Points on a hilly landscape, in no order, each with its height.
From any point a climber steps to the highest of the 2 points nearest to it. It stops when none of these is higher. Distance is the straight distance between rows; heights are no part of it.
j643 (h 127): [137 191 113 167 130 110 120  69  79 157  97 172 143 159 132 145 119 137
 142 119  70 134  84 102 150 118 105 115 163 189 105 138 164 140]
j508 (h 128): [146 114  99  87 152 135 104 183 147 143 164  92 143 137 115 157 101 182
 141 130 117 165 200 154 124 161 154 104 136  75 185  95  91 119]
j675 (h 421): [159 130 160 178  75 155 127 110 173 142 121 197 132 148 145 147 144  86
 108  56  70 114 117 171 100 132  90 143  99 102  79 181 120 159]
j45 (h 494): [124 116 179 104  70 125 152 114 191 103 147 168 121 125 144  82 173  76
 120 153 151  81  98 172  83  77 128 172 127 100  90 163 121 156]
j461 (h 439): [ 98 154 191  74 118  99 147  86 128 109 118 151 116 126 113  84 156  94
 151 181 141 105  88 155 115  93 133 142 152 151 127 169 129 151]
j426 (h 227): [145 123 101 126 137 130 100 161 140 102 165 107 125 145 129 113 117 183
 158 142 143 139 174 131  94 119 146 127 183  85 150  72  94 101]
j465 (h 324): [ 75 137 155 129 155  77 177  81 116 120  85 132 130  77 104  80 162 105
  99 133 170  93  95 117 126 124 117 154 108 197  72 145 184 118]
j531 (h 322): [130 125 150 187 117 111 127  95 148 128 111 174  94 155 110 167 143 107
 170  46  74 116 138 149 107 121 101 158 118 113 109 147  83 123]
j805 (h 207): [144 142  88  81 140 152 103 182 124 117 183  94 180 125 156  99 110 169
 106 184 135 149 164 115 122  96 155  99 168  91 155  77 121 132]
j114 (h 253): [137 114  59 134 141 138 125 180 108 168 142  97 172 104 167 180 103 155
  66 119 116 162 150  85 171 165 139 112  91 135 128  93 181  93]
j527 (h 56): [152 142 129 108  88 167 107 172 125  95 163 138 119 155 161 107 123 123
 164 181  93 143 115 117 142 105 148 137 135  77 154 157  78 151]
j833 (h 126): [ 79 115 133 105 191 104 145 163  88  87  90 104  83  81 109 114 134 119
 139 151 168 110 136  84 177 181 166 138  77 145 151 140 137  86]
j92 (h 192): [127  80 117 107 120 151 129 197 137  97 167  98  96 120 153 154 124 131
 135 130 109 136 156 117 160 184 163 153  78  70 180 151  97 112]
j73 (h 420): [145 118 140  73  93 181 140 174 128 141 157 109 165 109 175  93 111  87
  71 196 145 129 100 116 166 109 146 118  92 116 140 163 136 181]
j162 (h 575): [126 155 131 169 111 106 116 112 120 105 134 164 103 152 130 122 141 121
 168 136  91 123 110 113 117  97 130 155 162 127 113 130  91 125]
j3 (h 103): [126 158 129 163 131  91 125  63 112 142 109 150 125 152 112 123 146 132
 146 115 122 119 109 137 112 100 105 126 174 172 100 108 146 127]
j710 (h 190): [109 149 183  96 120 118 149 122 112 117  70 185  81 155 106 147 137  93
 180 129  50 106  94 109 161 143 123 155  98 114 157 221  93 129]
j974 (h 223): [ 95  98 158 123 136 118 144 140 127  91 115 131  61 124 110 155 148 110
 176 100 111 111 132 111 149 155 145 172  83  89 168 166  77 100]
j691 (h 187): [143 176 133 139 111 133 118  63 107 176 103 169 169 146 145 137 125 114
 100 108  84 118  86 158 142 134  96  92 144 192  97 158 180 173]
j865 (h 186): [129  96 170  87 111 135 119 118 187 122 131 108 104 130 103 131 145  98
 150 128 165 121 144 192 109 126 128 119 115  94 164 142  98 146]
j682 (h 270): [ 75 103 181  82 152 111 157 119 134 116  67 140  70 118  84 140 150  80
 151 112 131  97 120 135 151 165 125 149  68 117 151 190 107 108]
j635 (h 247): [ 85  86 164  85 154 125 152 154 145  99  90 111  61 110 101 147 146  88
 148 114 140  95 131 123 165 179 147 149  54  97 169 184 108 103]
j8 (h 339): [109 147 154 101 134 126 120  98 110 138 105 134 122 143 100 132 124 111
 154 138 108 138 109 134 158 144 123 106 123 152 162 158 117 141]
j464 (h 133): [188 159 123 160 137 114  86  83 113 176 107 153 152 185 102 145 105 173
 164 115 103 146 140 147  88 102  94  85 206 156 110  92 133 152]
j765 (h 220): [123 136  72 147 134 145 132 161  86 138 130 112 151 118 150 151 107 150
 108 128 113 159 121  68 172 149 143 123 112 142 130 102 149  96]
j828 (h 222): [149 157 117 139 119 156 109  98 111 184 113 142 174 141 139 145 113 114
  88 113  89 153 103 145 158 146  95  80 118 171 121 145 174 166]
j807 (h 342): [120 107 131  54 126 162 124 181 131 138 148  86 154  98 155 120 109  98
  70 196 159 134 123 119 179 140 152 105  84 113 166 158 140 152]
j873 (h 431): [100 141 139 150 112 125 168 134 112 103 124 152 115  96 147  85 144 102
  95 128 129 108  89  74 135 111 141 170 100 157  85 142 140 126]
j858 (h 174): [152 103 131 136 153 114 107 119 161 134 133 103 119 143  86 142 113 170
 170 102 166 132 184 171  73 120 128 102 167 106 150  72  88 118]
j620 (h 465): [152 136  76 129 142 132 114 120 119 151 130  90 172 124 132 131 120 167
  90 140 168 146 140 120 104  88 104 100 165 138 104  57 190 119]
j644 (h 340): [157 116 131 207  95 158 128 123 167 142 119 167 123 132 147 164 142  96
 102  32  79 127 123 151 114 152  93 146  81 106  86 148 120 136]
j778 (h 145): [174 144 116 135 141 119  88 100 126 157 119 121 156 170 100 125 111 181
 153 139 145 141 151 146  75  85  97  86 211 136 112  62 137 136]
j564 (h 551): [108  76 112 145 156 103 136 128 150 111 135  81  98 110 104 172 126 148
 150  77 170 121 185 143 117 163 147 137 116 118 168  90 126  74]
j936 (h 196): [ 89 106 177  86 127 109 141 111 164 102 121 111  89 114  98 114 162  89
 154 140 176 106 127 161 119 122 136 143 118 118 154 150 104 127]
j744 (h 558): [162 144 160 144  64 170 126 121 163 146 129 187 138 150 157 124 139  82
 107 105  73 114 100 166 113 120 106 128 109 107  97 188 129 181]
j419 (h 344): [ 83 163 163 106 154  81 156  65  97 130  89 152 138 102 105  83 155 114
 113 147 135  98  83 135 126 119 116 131 141 199  90 164 179 139]
j701 (h 638): [173 104 119 171 158 125 108 105 147 185 101 121 141 158  86 188 105 165
 143  60 146 154 170 171  84 138  90  90 151 128 115  72 137 120]
j215 (h 399): [145 158 129  92 121 152  96 120 118 135 150 115 167 144 131  98 111 127
 125 183 126 145 119 146 137  93 120  85 160 136 151 128 128 168]
j569 (h 161): [118 117 144 117  85 163 143 107 151 171 106 150 162 115 146 136 139  72
  53  87 116 109  94 145 151 154 105 122  50 148  92 182 170 165]
j377 (h 166): [125  92  94 101 131 147 124 203 122 126 165  96 127 115 154 170 107 146
 107 131  98 156 170 113 177 199 158 131  72  86 181 145 112 109]
j129 (h 387): [163 106  68 158 147 130 120 148 127 140 128 107 131 143 131 181 120 191
 128  83 143 159 177 116 108 146 128 127 146 102 121  44 160  80]
j502 (h 521): [103 171 161 120  95 116 167  98 100 122 118 202 141 113 155  87 140  98
  98 142  85  92  65 104 126  99 128 169 130 172  61 189 158 161]
j38 (h 441): [176  95 101 169 123 172 109 175 172 155 158 116 153 118 164 160 113 136
  69  84 125 156 156 157 115 160 113 110 101  98 110 100 144 129]
j523 (h 116): [ 74 109 140  94 186 112 138 148 107 119  79 100  91  91  89 133 132 100
 119 129 161 107 134 105 187 198 149 118  57 147 147 162 150  98]
j794 (h 189): [141 142 105  85 118 166 101 178 120 113 175 106 164 129 159 101 103 142
 115 193 123 158 138 117 142 111 149 106 138  95 165 121 100 147]
j376 (h 355): [164 105  75 159 141 138 124 176 137 133 153 109 132 140 140 172 113 187
 132  88 112 158 187 128 115 164 138 133 139  82 138  72 121  90]
j609 (h 482): [ 95 116 114  99 159  97 125 117 143 105 138  57 120  98  98 120 124 152
 137 157 206 122 163 140 106 112 143 114 160 139 164  75 146  98]
j595 (h 268): [147 115  81 141 122 147 127 163 131 110 164  95 152 108 173 109 117 154
  90 145 157 132 142  97 117 103 148 129 142 123 114  72 151 109]
j314 (h 167): [113 125 106 129 131 151 162 170  87 105 152  93 139  82 169  87 110 129
  78 164 161 125 113  52 168 118 161 143 105 152 117 114 152 123]
j550 (h 259): [167 149  94 169 104 169 111 131 116 182 131 139 183 137 164 140 113 122
  73 112  92 155 103 117 149 133 102  96 112 151  94 124 167 157]
j878 (h 495): [ 85 111 123 117 163  86 135 127 129  78 136  80  88  96 100 121 138 144
 166 147 193 117 157 117 112 123 158 143 151 131 163  86 118  78]
j957 (h 301): [103 132 112 145 151  88 152 116 109  90 133  95 109  92 126  89 144 146
 131 170 193 117 114  96 110  89 137 154 165 159 106  85 149  95]
j842 (h 157): [128 192 135 141 108 118 133  68  88 153 111 186 156 138 155 115 131 124
 101 129  77 113  69 125 140 106 111 117 156 193  81 169 175 171]
j192 (h 221): [114 106 124 137 115 146 152 168 133  89 157 109 101  98 164 112 136 108
 104 129 150 115 118  87 140 138 158 155  88 113 131 130 118 116]
j459 (h 323): [173 113 102 220 110 166 119 146 150 145 133 146 131 141 156 165 127 131
 109  51  94 140 134 135 114 152  99 136 104 107  91 113 130 123]
j127 (h 70): [119 164 168 109 134  94 118  30 116 173  94 162 143 146 105 133 138 122
 142 107 106 112 101 186 119 122 103  99 162 195 114 156 161 169]
j652 (h 475): [114 151 142 131 106 126 151 115 114 104 139 140 133 111 152  70 144 107
 106 163 140 110  89 109 129  88 132 150 133 155  98 140 135 150]
j903 (h 94): [118 157 145 175 138  62 132  54 110 142  86 174 107 159  80 156 139 128
 180  82  89 117 115 140 110 104 115 141 176 170 111 121 121 116]
j356 (h 380): [102 115 160 125  93 149 186 159 128 105 128 153 102  81 162  77 138  79
  76 129 135  88  92  67 143 119 152 183  71 139  82 159 135 138]
j476 (h 506): [ 96 140 133  75 157 120 146 125 108 105 134  76 148  77 123  64 123 122
  91 207 204 121 110 115 142  95 138 117 131 159 135 141 160 139]
j235 (h 55): [134 145 142  94 138 115 104  67 137 155 128 111 158 140  95 105 121 135
 137 160 160 129 134 184 103  97 101  78 177 161 146 109 145 164]
j118 (h 118): [116 128 120 120 130 155 117 135 108 171 109 130 149 125 138 150 115  98
  78 121  94 145 102 105 195 179 121  95  64 152 133 168 150 151]
j245 (h 331): [165  94  80 154 139 129 134 185 129 112 160 115 111 156 135 165 111 202
 162  76 102 149 206 133 104 179 143 158 141  63 154  82  85  84]
j981 (h 154): [159 124  91 126 158 109 100 129 127 145 120 106 138 161  96 141 123 209
 161 128 163 148 172 119  72  92 119 105 207 108 117  28 138 101]
j81 (h 272): [115 137  81  93 165 120 138 151 107 112 149  63 163  87 140 113 113 165
  87 173 188 133 144  87 141 102 147 117 146 143 138  77 181 101]
j969 (h 359): [ 84 120 212  76 131  69 154  84 142 115  84 165  81 138  69 138 151  85
 194 124 120  96 112 168 113 110 131 156 128 131 149 177  90 127]
j811 (h 392): [145 120 143 116 102 156 114 120 166 133 146 130 145 131 141 104 138  98
 108 141 154 124 121 171 109 111 123 115 130 118 123 134 131 162]
j509 (h 31): [165 106 123 169  88 159 121 185 157  77 185 144  93 133 178 103 136 133
 139 130 114 120 133 116 101 107 150 168 128  66 118 127  73 133]
j820 (h 496): [130 147 135 137 147 103 114  61 100 180  86 136 138 158  80 174 111 134
 167  87  98 148 128 143 143 146 110  85 139 181 150 122 133 133]
j23 (h 148): [108 151  99 120 157 132 153 170  53 106 131  96 143  87 151  92 105 154
 110 182 149 143 109  40 175 125 157 132 121 157 129 107 150 101]
j75 (h 22): [150  88 106 156 106 144 133 186 156  66 194 115  92 125 173 108 138 143
 134 126 139 117 154 109 103 129 168 165 131  70 137 101  90 103]
j812 (h 245): [139 107 109 144 100 158 129 160 150 109 168 100 133 105 173 109 128 121
  90 129 158 123 130 119 124 121 144 137 108 115 117 108 132 132]
j772 (h 78): [164 167 117  99 109 164  88 166 103 126 162 138 145 172 139 124  94 149
 172 176  70 173 132 121 151 121 141 104 149  87 172 152  74 161]
j103 (h 218): [105  83 143  88 136 138 133 177 136  99 130  94  86 113 129 144 129 115
 145 139 136 119 139 117 167 178 160 143  70  84 186 163 104 109]
j440 (h 308): [175  98 116 171 149 129 124 162 134 136 146 127 111 159 108 183  93 195
 190  55 101 149 195 155  94 175 117 141 132  65 152 107  54 120]
j169 (h 155): [ 92 134 104  57 166 130 114 177  96 121 143  76 147 108 126 125 101 151
 117 192 142 152 151 100 179 158 164 101 117 125 188 123 124 112]
j363 (h 102): [138 181 102 154 124 140 115 108  70 150 108 161 148 161 137 149 112 131
 139 122  59 154  94  84 174 147 116 106 132 165 133 157 137 139]
j915 (h 434): [126 152 125 114 122 126 117 108 111 115 147 116 148 131 137  85 131 131
 120 179 155 129 113 124 119  85 121 115 167 151 127 117 135 141]
j770 (h 424): [125 166  77 126 156 112 117 127  74 124 122 118 140 152 116 131 109 192
 173 163 127 161 135  75 131 102 132 123 191 138 141  67 133  91]
j946 (h 113): [143 177 106 153 138 109 113  72  87 156 111 147 147 156 125 137 118 154
 145 139 109 143 100 117 122  94  97 106 185 181 110 103 166 136]
j316 (h 298): [113 128 156  91 112 142 131 132 131 118 123 136 113 134 129 116 139  93
 137 159 124 123 104 126 150 136 136 125 100 121 153 171 115 147]
j570 (h 423): [ 88 132 153 170 111  79 161  70 149 116 104 178 122 115 116 120 167  98
 115  82 121  90  94 144  92 103 107 176 140 159  55 132 147 109]
j406 (h 52): [131 146 126  80 157 111  94  96 135 156 132  88 166 139  82 113 110 162
 146 167 168 144 158 166 101  95 118  72 182 142 163  81 132 146]
j130 (h 210): [ 72 102 167 140 151  79 154 129 131  70 109 141  51 110  95 136 161 105
 184 104 134 108 131 114 126 127 151 191 120 109 148 140  74  79]
j893 (h 14): [126  65 131 132 114 130 147 175 176  57 183  98  71 106 161 122 149 115
 133 121 163 104 158 121 113 147 171 173 100  76 158 121  98  98]
j658 (h 114): [122 110 122 144 102 169 137 141 130 166 119 137 145 110 157 150 124  83
  54  87  95 129 100 107 180 174 121 115  40 141 110 166 157 149]
j375 (h 516): [ 96  99 100 144 157  97 147 145 121  80 141  92  83 108 121 144 135 156
 159 114 163 120 166 102 120 154 166 158 131 119 162  88 118  59]
j267 (h 302): [186 154  96 178  96 174 102 142 119 151 151 149 177 146 174 107 114 135
  85 134 106 142 111 120 116 100 107 109 149 128  84 115 149 159]
j263 (h 289): [138 128 168 159 101 116 125 117 143 119 118 179  83 164 111 159 140 107
 188  84  57 120 136 143 117 111 115 168 119  88 133 178  61 146]
j720 (h 463): [ 88 134 176  91 130  93 155 116 127  80 125 131 104 100 118  67 164  98
 141 182 174 104  98 128 118  94 141 156 142 139 122 150 120 130]
j964 (h 115): [193 174 121 167 119 151  83 107 116 173 122 168 153 189 124 146  98 152
 146 118  68 153 130 151 116 126 101  83 180 140 115 136 122 168]
j378 (h 117): [118 179 107 137 143 128 118 126  54 129 102 156 132 150 127 134 108 137
 158 150  67 162  93  62 187 157 133 118 129 161 151 160 119 123]
j441 (h 628): [194 116 104 222 126 146 102 124 135 161 106 152 128 178 129 176 125 163
 133  56 117 146 141 134  82 129  81 122 164 113  67  81 139 115]
j761 (h 179): [143  95 155  97 136 125 106 129 176 118 149  97 109 136  93 125 119 138
 179 128 171 129 174 189  89 119 135 109 146  88 175 107  74 138]
j954 (h 398): [ 84 144 162 159 117  72 157  86 127 102  95 194 104 122 111 126 153  92
 138  97  87 100  94 125 114 107 118 175 139 156  75 151 127 113]
j604 (h 390): [ 99 167 176 101  98 111 159 103 107 121  86 214 118 123 138 115 133  90
 116 122  56  95  69 109 138 126 125 157 110 160  86 208 145 148]
j498 (h 164): [169  96 111 153 158 108 109 129 143 143 118 117 120 163  96 162 117 202
 168  88 164 143 190 139  54 115 119 120 195 103 116  38 112  96]
j580 (h 201): [135  64  89 129 145 130 127 176 178 130 166  72 133  95 146 182 117 132
  71  93 159 132 198 143 126 192 148 126  84 111 153 111 163  90]
j967 (h 296): [ 78  93 200  70 124 109 169 122 172 107  73 147  74 117  93 132 164  67
 156 116 134  72 115 151 125 144 121 166  74 101 143 197 105 103]
j537 (h 251): [117 118  79  95 162 118 126 153 134 147 148  53 166  76 139 143 109 146
  58 153 187 137 161 117 139 129 146 103 120 146 143  86 195 111]
j397 (h 278): [ 93 150 177  99 104 111 158 112 112 114  65 215  94 137 120 135 131  78
 137 110  41  93  80 109 146 144 116 160  91 134 105 219 123 124]
j997 (h 370): [135 148 134 101 122 145  99 122 118 139 139 125 143 149 114 124 111 128
 156 157 113 151 125 148 136 123 132  94 145 125 162 134 105 151]
j719 (h 197): [114 145  73 113 149 144 121 172  70 146 127 109 162 127 143 150  93 162
 116 152  94 175 121  66 198 167 146 108 111 141 157 121 132 105]
j187 (h 101): [ 75 119 120 129 181 106 141 115 100 149  73 100 118  98  90 156 128 114
 102 102 160 118 125 106 181 190 124 112  76 176 134 132 179  95]
j941 (h 418): [164 130 154 116  81 172 113 133 162 138 140 148 137 151 149 116 134  89
 118 134 112 129 112 171 125 122 115 118 108  97 129 165 116 174]
j707 (h 393): [ 81 112 146 166 122 101 162  80 152 123  89 157 112 106 117 142 165  86
 109  48 129  91 119 136 110 136 103 158  93 151  82 138 143  97]
j294 (h 288): [114 126  92 127 146 116 141 142 113  89 154  77 134  96 146  97 129 156
 112 170 187 124 134  87 120  95 150 135 153 136 127  73 156  97]
j732 (h 335): [146  89 103 121 109 171 121 192 151 142 171 104 152  97 175 145 109 110
  58 130 125 146 144 128 160 161 146 116  72 105 137 134 137 141]
j32 (h 564): [104 139 121 127 147  99 142  71 122 136 115  99 142 105 111  98 148 130
 107 151 181 121 105 138 117 101 105 114 147 180 106 114 181 127]
j931 (h 437): [125 115 165  86  86 147 141 124 173 108 144 125 128 116 147  85 157  85
 113 170 173 100 107 165 110  96 134 143 118 107 125 153 124 158]
j910 (h 96): [170 162 100 113 127 160  87 170 103 153 151 143 157 175 123 148  83 182
 170 142  59 185 159 129 150 149 126 100 152  85 172 135  68 153]
j272 (h 373): [ 86 157 160 136 138  78 155  86 101 107  93 172 112 113 109 105 151  99
 137 128 107 107  82 108 127 116 127 159 132 175  95 155 142 116]
j588 (h 536): [ 97 128 131 110 140 115 151 106 131 120 128  87 140  83 122  82 142 115
  90 162 202 111 111 134 127 111 124 122 125 167 114 125 171 135]
j721 (h 484): [186  93 117 181 135 172 102 166 187 146 155 122 141 143 145 151 112 145
  87  79 139 145 164 176  79 160 105 114 138  82 103  94 122 132]
j646 (h 111): [185 154 128 107 140 160  81 153 130 167 144 135 161 182  98 140  76 177
 166 140  81 177 161 159 109 137 119  76 167  87 160 125  68 172]
j543 (h 141): [150 100 101 113 141 148 107 187 135 154 161 105 140 131 132 181  99 167
 129 109  87 173 190 149 154 193 140 121  99  77 180 130  96 120]
j418 (h 630): [101 147 163 124  97 104 168  75 134 121 140 182 150 112 144  73 159 102
 100 146 119  84  75 146  90  75 128 167 148 169  50 165 162 161]
j955 (h 292): [163 103 147 171 136 120 122 130 135 134 127 142 102 163  90 177 109 158
 213  59  95 141 177 167  96 146 111 140 117  80 157 138  36 147]
j894 (h 309): [166 132  93 208 108 134 111 131 127 128 133 151 127 157 155 134 135 152
 132 106 118 130 122 101 101 101 114 142 170 120  78  82 127 109]
j566 (h 389): [169 112  93 168 106 179 114 182 141 153 162 124 155 119 180 147 109 129
  72 102  97 154 135 121 148 157 127 117  85 106 113 121 137 137]
j607 (h 348): [166 162  88 171 112 141 105 130 101 125 142 139 157 161 157 107 119 156
 122 152 114 139 114  99 112  84 115 117 181 132  92  93 137 134]
j159 (h 287): [115 122 171  78 109 139 141 157 141  97 125 126  90 128 130 101 147  97
 162 180 132 111  99 119 147 120 156 150 107  92 166 179  90 132]
j7 (h 244): [132 132 132 109 121 132 108 144 122 103 153 126  96 153 110 122 121 149
 203 160 116 149 143 128 126 117 154 131 150  89 176 131  56 125]
j369 (h 61): [137 159 156 109 135 105 106  42 119 177 112 137 153 153  95 121 125 138
 143 135 124 124 115 193 103 104  96  80 175 186 130 127 158 174]
j388 (h 237): [154 130 126 122 125 134  94 154 135 107 159 122 114 160 118 107 113 167
 183 152 120 143 159 140  97 108 142 125 180  82 156 104  62 135]
j337 (h 204): [ 73  97 178  99 145  90 162 136 150  66 103 123  57  95  97 112 166  89
 162 133 168  93 125 128 128 134 151 179 102 113 148 153  96  88]
j281 (h 311): [ 87 133 139 146 153  79 174 107 105  98 107 119 109  70 116  77 156 121
 109 146 184 101 101  94 124 105 132 164 127 174  84 110 168  95]
j774 (h 594): [143  76 111 134 152 118 122 147 185 117 153  78 112 115 113 163 122 157
 127  90 181 122 205 172  88 150 140 122 136 101 151  73 134  92]
j796 (h 153): [100 141 118 100 166 137 115 134  75 167  98 112 152 126 112 147 106 115
 105 150 108 157 109  96 202 176 128  84  90 167 156 154 151 131]
j206 (h 121): [164 128 120 101 141 156  88 163 146 152 156 112 153 151 110 137  94 169
 146 136 112 167 178 164 105 141 131  90 153  86 167 101  83 143]
j541 (h 8): [128  66 148 100 104 141 144 167 195  72 166  93  84  97 156 124 154  95
 121 132 181  97 146 155 115 138 158 157  91  80 157 139 114 117]
j207 (h 442): [117 154  99 139 148 109 120 110  90 135 118 117 130 145 106 136 119 158
 166 139 127 154 128 102 135 118 128 115 163 151 143  93 127 102]
j767 (h 280): [139 126  99 228 103 113 133 136 133  99 138 165  93 138 155 131 153 130
 144  89 106 113 113  87 105  97 132 184 147 115  81  97 107  94]
j725 (h 667): [163 121 129 118  78 184 132 154 147 124 178 123 166 110 185  72 122 100
  61 171 155 122 111 133 120  83 129 127 124 113  99 130 134 188]
j242 (h 498): [ 98 118 132 137 113 135 170 113 135 130 130 104 139  74 151  85 148 103
  63 129 187  99 102 110 129 115 127 145 100 167  83 128 176 138]
j255 (h 173): [ 99 130 103  88 160 138 111 162  86 158 118 106 145 127 118 160  95 137
 119 151  97 166 134  98 204 186 141  92  90 135 180 149 119 119]
j876 (h 219): [149 140  83  95 148 134 101 175 132 114 172  95 161 146 132 108 118 200
 134 166 142 143 183 112 102 104 154 111 195  83 149  50 117 110]
j626 (h 265): [143 115 158 161 111 115 129 143 139  95 142 160  62 162 109 160 135 129
 221  90  74 123 151 140 114 116 129 182 129  60 151 165  34 131]
j854 (h 69): [131 115  97 148 138 143 114 121 142 185 114 104 170 105 133 173 118 118
  68  93 135 153 132 148 156 164 104  91  89 155 119 111 181 128]
j178 (h 142): [100 163 164  87 148 108 130 132  81  99 100 152  87 135 105 103 134 109
 182 181 103 131 100  90 167 130 150 141 128 138 160 176  96 125]
j266 (h 89): [169 162 118 163 106 156  97 126 120 147 138 163 140 169 144 134 109 132
 143 121  71 152 119 125 136 127 114 111 144 125 124 146 108 159]
j468 (h 552): [120 135 176 114  78 108 143  86 170 114 145 185 139 136 140  84 168  90
 123 155 135  83  95 182  73  66 123 164 166 127  66 158 130 170]
j80 (h 530): [157 118 155  93  60 184 149 164 150 127 156 141 147 122 182  84 136  76
  92 178 134 111  89 126 136  92 140 147  97  99 117 173 123 181]
j827 (h 507): [170 150  94 124 135 152 101 122 124 156 143 105 197 133 146 100 118 159
  73 169 154 141 132 136 100  71  96  84 183 134 102  77 174 156]
j559 (h 134): [ 85 133 109 119 178 112 143 163  73  95 107  97 115  86 123 108 121 140
 122 160 164 128 122  65 174 156 158 131 102 158 138 124 150  87]
j350 (h 206): [ 99 120 160  97 104 142 150 102 154 142 103 142 136 110 130 118 152  75
  89 119 147 102 100 152 138 144 118 128  75 145 108 171 156 155]
j603 (h 131): [101 169 131 102 148 127 120 141  62 108 102 151 112 143 116 114 118 125
 173 174  83 149  93  69 187 157 148 123 124 146 168 177 103 127]
j889 (h 395): [ 97 151 207  53 131  92 154  94 120 117  80 171  92 141  88 108 148  90
 182 168 106  96  87 151 133 114 134 145 140 140 146 200 112 142]
j892 (h 379): [164 111  88 181 127 157 113 159 133 142 142 124 131 141 144 169 114 162
 133  75  99 153 161 133 127 168 119 129 117  91 132 106 115 106]
j496 (h 258): [134 106 104 200 106 125 147 129 152  99 150 133 107 112 162 119 154 126
 114  95 149 103 124 100  98 105 129 174 130 123  82  82 133  96]
j390 (h 572): [148 110 146 134 151 112 111  78 152 175 103 111 138 143  71 165 113 138
 155  76 154 136 164 190  96 136 100  81 136 139 145  96 120 143]
j526 (h 427): [147 121  71 147 143 119 121 115 115 146 115 100 140 134 124 169 124 181
 119 109 160 156 147 108 113 116 108 113 154 131 105  44 188  90]
j233 (h 252): [146 120 137 133 120 123 110 150 123 101 152 137  83 161 106 143 115 163
 226 123  94 142 164 137 115 130 143 153 142  63 178 140  27 131]
j136 (h 480): [ 85 139 151  84 156 100 140 129 109  80 128  95 109  89 111  73 143 117
 139 196 194 115 118 115 134 109 149 130 138 149 143 131 132 116]
j63 (h 488): [143 136 117 172 112 120 132  62 148 169 112 138 161 130 130 123 153 122
  88 101 154 114 108 165  96 103  82 115 145 170  70 100 191 142]
j759 (h 358): [101 123 134 185 125 110 144  97 137 125  96 160  98 129 114 166 152 102
 140  45  98 110 126 127 126 141 109 159 102 131 109 138 117  95]
j359 (h 83): [111 164 162 149 138  73 134  34 104 165  79 181 122 150  90 163 139 120
 161  76  82 110 112 160 119 123 104 120 162 189 113 144 141 139]
j731 (h 520): [123 153 148 141  94 116 139 113 130  94 145 163 115 131 148  90 150  99
 133 157 112 110  93 116 115  80 138 160 147 126 100 143 103 146]
j328 (h 464): [135 159 109 140 153 101 112  82  79 160 101 136 134 167  89 161 102 168
 199 117  93 158 133 110 139 131 124 105 164 158 156 110 110 121]
j756 (h 193): [117 114 117 137 115 156 156 173 109 114 148 111 129  88 173 109 117 111
  71 133 142 116 109  69 170 144 157 144  75 142 114 134 144 129]
j751 (h 391): [147 159  66 140 132 131 120 143  84 112 149 114 157 143 157 104 116 181
 134 175 132 145 122  65 125  75 134 125 185 132 114  67 143 108]
j268 (h 305): [ 94 150 174  65 130 122 149  74 112 142  98 145 153 115 120  89 144  99
 102 165 138 105  84 154 139 131 118 114 113 177 113 187 176 169]
j888 (h 450): [121 134 138 180 109  93 147  55 151 146 105 172 143 127 123 129 164 107
 102  78 131  96 104 156  86  99  93 151 147 166  52 114 176 123]
j754 (h 170): [107 143 105  84 138 145 115 168  89 106 154 101 141 122 141 104 105 141
 134 191 130 154 122  88 165 130 161 115 130 119 172 131 106 120]
j358 (h 570): [167 141 117 129 104 162 111 125 142 135 160 122 183 126 161  70 121 124
  73 175 159 123 120 156  99  78 114 103 167 131  98 108 145 181]
j768 (h 523): [174  82 139 174 139 156 111 141 205 138 142 114 124 135 124 146 126 135
 101  71 172 121 175 200  61 146  96 111 144  92 109  88 117 131]
j212 (h 41): [162 129 109 141  92 169 105 191 134  84 186 135 112 151 177 105 120 143
 152 157 102 141 133 108 125 111 154 147 139  66 138 131  70 138]
j615 (h 84): [100 127 112 145 151 121 136  93 112 174  87 113 152 112 108 158 128 111
  86  92 137 130 110 122 169 166 101 100  85 183 116 130 187 123]
j574 (h 228): [115  86  92 111 148 127 132 162 160 143 146  60 144  76 142 158 115 111
  55 122 180 124 167 131 146 168 147 113  86 141 140 112 182 109]
j733 (h 557): [145  72 131 159 138 133 119 128 198 125 148  97 110 115 120 156 137 122
 120  62 176 117 183 188  87 150 118 125 118 104 130  95 127 112]
j391 (h 295): [127 100  91 117 128 152 108 181 134 169 149  94 165  99 163 174 104 125
  63 126 116 162 150 124 176 181 138 102  71 122 148 131 147 122]
j452 (h 727): [173 114 131 203 140 129 114  96 155 171 102 148 127 166 105 173 129 142
 140  46 127 137 152 169  78 133  82 111 155 127  89  88 127 121]
j568 (h 529): [123 126 134 118 152 113 111  82 122 174 100 110 136 142  74 170 106 138
 161  94 132 151 151 158 142 150 115  80 126 157 171 123 123 133]
j622 (h 528): [124 126  97 156 134 113 146  78 134 151 113 102 154 110 128 127 150 136
  87 118 184 122 111 136 107  99  88 117 139 174  78  88 208 124]
j68 (h 326): [ 99 108 195  79 103 115 162 132 159  96 100 151  78 129 104 115 162  74
 173 148 120  87 102 143 125 112 134 174 106  93 150 190  87 114]
j479 (h 159): [106 138 166  98 128 124 128 135 103 111  99 153  78 152 100 139 133 107
 196 144  77 128 106 106 165 144 141 150 101 105 177 196  79 125]
j304 (h 256): [ 88 133 189  56 121 123 152  88 140 144  81 155 130 125 104 111 153  80
 124 141 134  90  90 160 135 143 115 127  96 150 123 201 158 151]

For each start below, name the point where the climber stops.
j865 => j68
j751 => j452
j527 => j68
j316 => j162
j233 => j32
j377 => j68
j603 => j418
j796 => j774
j169 => j774

Call two points neighbours if one is among the 2 nearest of the other. Go from one point of each pair to the other, from neighbour to neighbour, staying as high as possible. Name the lowest point that can't be avoided.
j774 and j418 => j459
j725 and j32 => j294
j32 and j162 => j873
j892 and j774 => j732
j725 and j892 => j376
j744 and j418 => j811
